Each row is a point on a landscape with many peaks, with its height.
From any point a climber takes the steepest step (rise divided by distance) to one of its 2 nearest points. It stops when none of these is higher. Distance is the straight distance between rows; heights are no part of it.
j194: [ 41  -4   8  16  -9 -24 -21  20  11 -15 -19  25  44  15  33  36   1  56
  36   2 -20 -59]  height 214
j569: [-24  -7 -45  24 -26   6 -34   6 -28   0  14  18 -30  24 -13  -6  18  37
 -16 -33  -4 -31]  height 860
j34: [-51  13  22  -5 -19 -27 -81 -47   8  -8 -17   7  64   0 -20   8  19 -18
  64   0 -36  30]  height 167
j383: [ 14   1  88 -50  47 -16  58 -57  10 -40 -15 -26  72   0   2  -7 -26 -36
  -1  30  49  36]  height 470
j943: [ 24   5  34 -41  20  -6  41 -16  16 -11  -1  -5  35  28 -37  -7 -27  -6
  -3  19   8  38]  height 707
j486: [ 30  -5  20  -4  15  12  67  29 -28  11 -10 -12 -19 -37  49 -15 -13 -41
 -30  21  34  -6]  height 387
j119: [  9   7  20 -11  48  32  54  11  34 -28  35 -40 -49 -56 -25  -3  -2  10
  25 -17  20  51]  height 430
j885: [-45  -7   7  19   9  15 -22  18  19  -5  16 -23 -56 -91  44  26  51 -36
  36 -38  14  28]  height 53
j238: [-45 -15 -28  10 -11  14 -59  13   9  41  10  -8 -41 -64  48  28  40 -67
  14 -32  -9  10]  height 13
j149: [-38 -18 -26   4 -36  -5 -75   8  -6  47   0  13 -20 -31  45  23  34 -57
   1 -23 -15 -13]  height 6
j159: [ 64  -6  10  -5  40  11  43  28  25  -7  14  -5 -12 -26 -26   5 -13  33
  55   5   2   6]  height 420
j37: [ 10  24 -33   4  17  34  36  37  11   5  20 -17 -56  -1 -17 -18 -21   4
 -42  13  -7  17]  height 690
j951: [ -6  -8   5   5 -35 -20 -38  30  -1  17  -9  20   4 -12  45  29  23 -23
   7 -12   2 -12]  height 190
j306: [-44   5  13 -11  -3  16  -3  -9  -5  14   4 -12 -14 -31 -11 -12  11 -66
   3  -5  13  58]  height 823
j409: [ 35  -8   2  -7  18 -12  11 -27  22 -34   6   1  32  40 -77  -8 -13  81
  33   3 -18 -13]  height 649
j320: [ 14   6  21 -35  10 -19  -2 -33  34 -36  12 -14  24  46 -84  -9  -3  58
  33   1  -8  23]  height 712
j313: [ 54   4  24 -25  38   3  61  -9   5  -3 -12  -2  45  28 -21 -18 -46  -4
 -19  42  -3   7]  height 641
j872: [-46  -7 -31  33 -37 -19 -42 -26 -48   5 -25  31  29  44  20  -1  14   8
 -39 -16  -3 -53]  height 691
j501: [-57 -12  23  -7   6  16  -3 -23 -31  19  -5 -25  -9 -63  19 -23  21 -95
   2  -6  20  52]  height 850
j386: [ 13  -2  80 -51  34 -18  46 -48  21 -33  -3 -32  39 -10 -23  -9 -12 -23
  22  12  49  53]  height 518
j254: [ 53 -25 -43  20 -22   1  11  33  -5  47  -4   4 -46  21  61  18  -5  12
 -58  17  -7 -84]  height 235
j158: [ 24  18  12 -51  38   6  80 -18  11   0  10 -30 -19  19 -45 -45 -36 -32
 -43  47  23  43]  height 663
j996: [-29 -22 -53  29 -38   3 -64   9  -2  28  28  10 -58   2  35  32  36  15
 -30 -39 -11 -49]  height 778
j934: [-31  12  31  -7 -18 -20 -45 -27   7 -15 -13  10  56  24 -23   9   5   1
  30   3 -17  28]  height 162
j30: [ 33  17  25 -26  26  -4  62 -14  -8  -3 -23   1  57  36   0 -24 -51 -29
 -44  56   3   7]  height 601
j180: [ 50 -19  55   4  40   4  74   0 -38  -8 -35  -5  58 -26  74 -10 -36 -38
 -13  39  33 -25]  height 474
j914: [ 34   8   3  -5   5  10  44  32 -12  14  -7   5  -4  -3  14 -10 -21 -17
 -25  17  11   0]  height 349
j519: [  4   0 -15  13 -33  -7 -50  33  26   3  22  12 -39 -22  13  35  35  34
  48 -28  -7 -21]  height 175
j651: [-45 -14  16   5 -13   5  -5   1 -30  23 -12  -5 -10 -57  46  -8  23 -87
  -8  -6  24  27]  height 883
j735: [ -9   1  -4  12 -15  -1 -29  36  35   3  19  -4 -48 -59  32  40  37  -1
  50 -30   7   2]  height 140
j853: [ 54   6  19   8  -6 -23  -7  25  23 -11 -11  16  22 -18  28  39  10  40
  73  -1  -8 -34]  height 237
j105: [ 24   3  -1  -2  -5   7  18  32  -5   9   1  11   0  13  -7  -5  -8   8
 -11   3  -4  -2]  height 330
j228: [ 58 -14  -1 -11  36   2  28  -2  24 -15  13   4  11  26 -68  -7 -24  61
  28  13 -22  -2]  height 591
j615: [ 35  -9 -14  18  19  -1  24  -6 -23 -13 -22  19  53  52  -7 -10 -29  49
 -27  23 -23 -52]  height 252
j721: [ 13   2  58 -40  26  -4  45 -29  22 -25  12 -30   6 -22 -38  -7  -1 -11
  38   1  37  59]  height 579
j200: [-43   6  -6  -7 -21   4 -25 -27 -17   1   1   5  10  43 -43 -26  -2  -7
 -24   0 -14  21]  height 730
j907: [ -9   1  -7  22  -4 -16  -7 -40  -6 -47 -15  13  71  49 -27   4  -9  79
  14  -2 -11 -39]  height 277
j179: [ 59 -20 -30  14  -3  -1  19  34 -19  31 -12  16 -13  25  45   5 -12  16
 -41  18  -8 -68]  height 240
j51: [ 54 -14 -23  19  15   2  26  17 -27  13 -21  19  16  38  12 -15 -28  32
 -38  25 -18 -63]  height 246
j221: [ -4  10  16   2 -15 -17 -25 -19   5 -33 -11  11  63  38 -24   6  -7  47
  17   3 -20  -2]  height 298
j351: [-20  26  -6 -21   7  18  34   0   4   9  12 -20 -36  14 -35 -35 -17 -29
 -45  23   3  51]  height 747
j258: [-32   6   6  -6 -20  -7 -47 -29  16 -12  17   1   2  18 -66   0  19  28
  48 -16 -19  34]  height 732
j642: [-56  -1 -22  14 -24  -5 -25 -46 -37 -11  -6  14  19  50 -44 -28   4  20
 -22 -19  -6  -6]  height 746
j107: [-32  20   6 -17  14  27  23  -3  16   4  25 -24 -31 -15 -32 -17   0 -39
  -8   0   9  67]  height 783
j252: [  2  26  -6 -31  32  23  71   1  10   2  12 -34 -49  -4 -24 -42 -34 -35
 -50  37  17  49]  height 709
j450: [-47  -1 -48  37 -26 -13 -15 -42 -46 -16 -10  24  14  38 -25 -15  10  45
 -15 -41  18 -39]  height 789
j216: [-29   5 -16   5 -18  12 -42   3  12  -6  26   2 -25   4 -52   0  19  30
  31 -24 -19  25]  height 762
j748: [-47  -8  -7   8  -1   9 -56   6  16  16   8 -13 -37 -83  33  23  46 -53
  53 -38  -2  27]  height 25
j241: [ 33  -7 -10  13 -21 -10 -19  25  -3   0  -9  25  11  17  19  21   6  42
   9 -12 -12 -47]  height 202
j520: [-46   2 -15  16 -31 -10 -38 -18 -40   9 -22  23  37  43   6 -17  -1 -15
 -40   3 -16 -21]  height 711
j189: [ -3 -19 -36  14 -48  -2 -31  25  10  51  15   4 -54  -8  71  38  22 -25
 -53 -11   2 -44]  height 219
j959: [ 16   0  -4  10 -28 -11 -36  27  12  -5   4  17  -6  -4   4  26  19  43
  38 -20 -10 -26]  height 189
j274: [-20   4  -4  14   5  20  -2  36  24   5  18 -16 -55 -58  30  26  25 -17
  13 -32  13  24]  height 97
j57: [ -1 -17  -9  11 -37  -8 -25  36   7  33   3   9 -30 -24  61  36  27 -27
 -15 -14  12 -23]  height 204
j635: [ 74 -12  29   0  45  -8  44  14  22  -9  -2   8  17 -30  -6  11 -16  30
  72  18   3  -6]  height 340
j205: [-38  -8 -41  42 -28 -23 -32 -35 -41 -17 -25  34  43  36  15  12  14  46
 -14 -34  14 -65]  height 717
j981: [ 10   2   3  -2 -11  -3  -2   4  -7 -11  -5  11  29  34 -25  -9 -12  32
  -1   2 -12  -3]  height 314
j305: [-39  -4 -34  19 -24   2 -57 -17 -15  -6  15  15 -16  16 -36  -4  24  41
  24 -40 -10 -11]  height 811
j512: [ 63 -11 -16  -5  43  22  38  25  27  -7  24  -3 -22   3 -61  -7 -22  58
  26   9 -21   0]  height 526
j915: [ -28   27  -74   30   -7   21   -9   31   -8   16    6  -17 -102   15
   34  -21  -14    1  -90   16  -10  -27]  height 643
j705: [ 23 -16 -42  15 -35   5   0  37   7  44   7  -2 -66   3  72  27   7  -8
 -66  -1   2 -58]  height 228
j816: [-29  18  27   5 -29 -36 -68 -13  10  -6 -12  16  43 -19   9  22  26 -12
  72  -5 -24  15]  height 173
j226: [ 19  14  51 -21  24  -5  69 -18 -21 -11 -25  -6  57   7  25 -21 -42 -51
 -34  44  30  18]  height 569
j376: [-54 -16 -23  11 -36 -16 -99 -27 -31  26 -22  27  39   5  26   7  26 -36
   1 -22 -29 -24]  height 3
j223: [ 69   1  36   5  23 -22  28  16  19 -20  -9   6  22 -41  23  26   2  31
  85   7   2 -19]  height 280
j862: [-44 -22 -20   4 -34 -17 -90  -6 -20  48 -19  23  24 -21  49  18  30 -65
   3 -20 -23 -12]  height 4
j198: [ 26  -5  -8  17  18  -5  11 -21  -7 -33 -12  12  67  47 -27  -1 -21  71
   4   8 -20 -45]  height 263
j104: [-45   5  -3  -2 -23  -2 -36 -21 -25  17 -15  16  30  29 -14 -20   0 -36
 -22   6 -18  17]  height 721
j432: [ 12  16  -5  -2  32  35  48  31  22  -2  26 -24 -49 -30 -16  -5  -8  -2
 -10  -5   9  40]  height 593
j377: [ 27   2  35 -26  36  16  57  -4  28 -23  25 -34 -19 -43 -36  -6  -4   9
  42  -1  30  50]  height 466
j191: [ 13   6  36 -57  29  -2  51 -26  25 -11   9 -24   8  20 -48 -24 -16 -27
 -19  24  27  58]  height 660
j264: [ -33   41  -71   25   14   31    9   28    5   -2    6  -30 -103   16
    5  -33  -31    5  -90   20  -23    5]  height 650
j430: [-26  35 -48  13  20  37  14  27  17  -1  22 -20 -80   0  -9 -19 -15   0
 -57   2 -20  29]  height 662
j947: [-25  -5 -41  22 -24  18 -47  23  -2  14  26   9 -52   2   4  16  25  19
 -15 -30 -10 -24]  height 820
j671: [ 24  -9  74 -13  33  -1  74 -22 -35 -23 -26 -12  57 -24  47 -19 -35 -40
 -19  31  42   4]  height 528
j718: [ 51 -15  28  -2  30   7  79  16 -38  12 -23  -3   8 -27  61 -22 -31 -43
 -23  33  35 -22]  height 424
j128: [-30   4  14 -30  -4 -16 -34 -50  24 -25  11  -7  18  47 -89  -9  11  34
  27  -8  -9  36]  height 770
j174: [-15   3  14   6 -34 -25 -54  12   4   7 -13  19  19 -15  23  28  25 -12
  41 -14 -10   2]  height 181

Call two points neighbours if one is among the 2 nearest of the other. Go from one point of each pair to the other, from neighbour to neighbour, staying as high as possible. Name the lowest point that can't be avoided.
j569 and j128 -> j258
j943 and j128 -> j189
j37 and j721 -> j119
j943 and j651 -> j191

Where does a climber stop that starts at each point below?
j194 -> j128
j351 -> j651
j934 -> j943
j520 -> j450
j34 -> j943
j748 -> j128
j718 -> j943
j615 -> j943
j512 -> j128
